Each row is a point on a tangle of strands that fork and nearly touch. The rows are in no order.
In the rows, 128 means zero.
Points whose rows are less than 41.8 apart are linked; no others are. Some points are linked to none.
J_897: [132 135 137 136  91 137 101 175  47]
J_874: [ 89 151 113 133 102 150 114 172 116]
J_867: [184 178 109 123 133 102 157  82 131]
J_425: [141 154 106 177 160 145 131 105 148]
J_104: [205 132 144  88 143 106 152  79 136]
J_16: [116 141 111  99 116 106 143 178  51]
J_227: [124 118 156 179 124 167 120 132 166]
J_988: [150 156 101 161 175 134 153 104 145]
J_366: [138 126 137 185 140 166 116 124 163]
J_100: [154 108 141 134 143 110  77  60 133]
J_342: [ 90 164 128 138 150 115 159  91 136]
J_348: [ 84 135 111 121 142 128 158 152 153]
J_969: [104 120 140  68 113  97 153 173  76]
J_782: [ 88 146 108 101 110 122 147 179 107]
J_500: [107 116 165 141  73 163 114 169 126]
J_950: [129 141 119 184 147 160 119 119 155]
J_435: [ 90  84 164  73 108 119 110 161 111]
J_900: [ 93  66 139  93 114 129  83 158 123]
J_119: [119  80 150 114 166 123 147 119 174]
J_693: [199 127 138  96 156 111 164  79 131]
J_302: [182 168 110 175 141 144 125  82 128]
J_481: [115 117 104 146  88 145 114 179 101]
J_152: [ 77 178 127 142 143 125 150  98 128]
J_196: [203 117 141 101 120 117  81  75 135]
J_865: [119 110  95 160 106 149 119 176 143]
J_439: [117  81 137 110 163 119 159 138 175]
J_629: [118 115 171 134  66 157 117 172 108]
J_341: [175 174 103 158 150 124 141  84 129]
J_202: [ 86 154 105 122 107 137 128 175 113]
J_17: [117 118 108 168 123 160 114 162 157]
J_34: [106 117 155 159  91 164 112 157 148]
J_193: [132  79 156 124 170 123 126  99 167]
J_446: [207 114 150  93 122 114 103  73 134]
J_474: [130 124 153 135  78 146 103 175  65]
J_350: [160 136 128 125 178 111 175  87 147]
J_712: [103 106 155  64 110 101 140 171  89]
J_309: [115 146 106 113 103 121 126 182  58]
J_25: [180 137 129 117 169 108 170  82 137]
J_475: [ 92 102 166  63 109 113 123 166 107]
J_272: [111 113  77 131 109 129 145 180 124]
J_276: [ 66 128 173  89 137 121 141 121 137]
J_482: [136  86 158 129 166 122 113  80 155]
J_288: [ 86 145 118 152 111 158 111 158 133]
J_803: [ 86 125 104 110 128 122 158 168 139]
J_773: [200 124 123 106 119 114  69  80 132]
J_303: [154 123 116 132 136 103  71  57 124]
J_182: [ 82 153 127 160 117 160 112 142 138]
J_929: [111 114  91 148  96 144 122 178 124]
J_245: [ 91  71 141 109 130 136  85 144 145]
J_343: [150  96 154 133 153 117  99  64 143]
J_651: [ 99 125  87 127 120 130 149 177 132]
J_86: [108 133 100 168 135 155 123 155 157]
J_339: [126 116 161 134  68 153 110 176  83]
J_878: [141 100 110 142 177 125  76  78 138]
J_772: [100 155 107 153 159 131 153 118 154]
J_845: [ 97  72 154  81 106 124  91 159 105]
J_799: [180 129 112 120 127 106  64  71 129]
J_606: [155 147 108 143 183 123 166  99 146]
J_877: [ 96 132 119  81 111 106 153 179  95]
J_657: [ 92 154 137 174 123 165 110 120 143]
J_960: [174 177 105 142 147 110 155  79 131]
J_775: [122 144 115 127  93 132 112 181  58]
J_717: [208 119 152  87 130 108 130  77 137]
J_970: [ 92 146 111 137 156 126 160 127 154]
J_167: [164 153 139 115 136  86 164  67 140]
J_554: [116 115 150 170 108 168 115 146 162]
J_789: [114 163 124 139 153 107 165  78 142]
J_600: [166 157 119 183 149 151 123  90 138]
J_831: [136 157 136 128 147  94 168  70 140]
J_162: [117 128 128  80 120  95 154 171  54]
J_129: [112  88 117 106 147 113 167 157 168]
J_532: [112 117 126 145  80 155 108 179 105]
J_886: [176 166 131 109 125  89 159  76 140]

A fork is a point with three links, a tip a point with one. Leave the first point through the second and follow the links. Name the first fork or tip that comes.
J_960, J_341 | J_425
J_245, J_900 | J_969
J_86, J_17 | J_929
J_651, J_803 | J_772
J_929, J_865 | J_86
J_969, J_877 | J_657
J_435, J_845 | J_245
J_867, J_886 | J_152

A fork is a point with three links. Follow the links from the first point to the second and name the forks in between, in order.
J_288, J_16 | J_969
J_988, J_960 | J_425
J_532, J_86 | J_929

Name the points in between on the shortest way along the links from the first point to the second, in order.
J_439, J_799 | J_119 > J_193 > J_482 > J_343 > J_100 > J_303
J_245, J_969 | J_900 > J_845 > J_435 > J_475 > J_712
J_302, J_366 | J_600 > J_425 > J_950
J_867, J_342 | J_886 > J_167 > J_831 > J_789
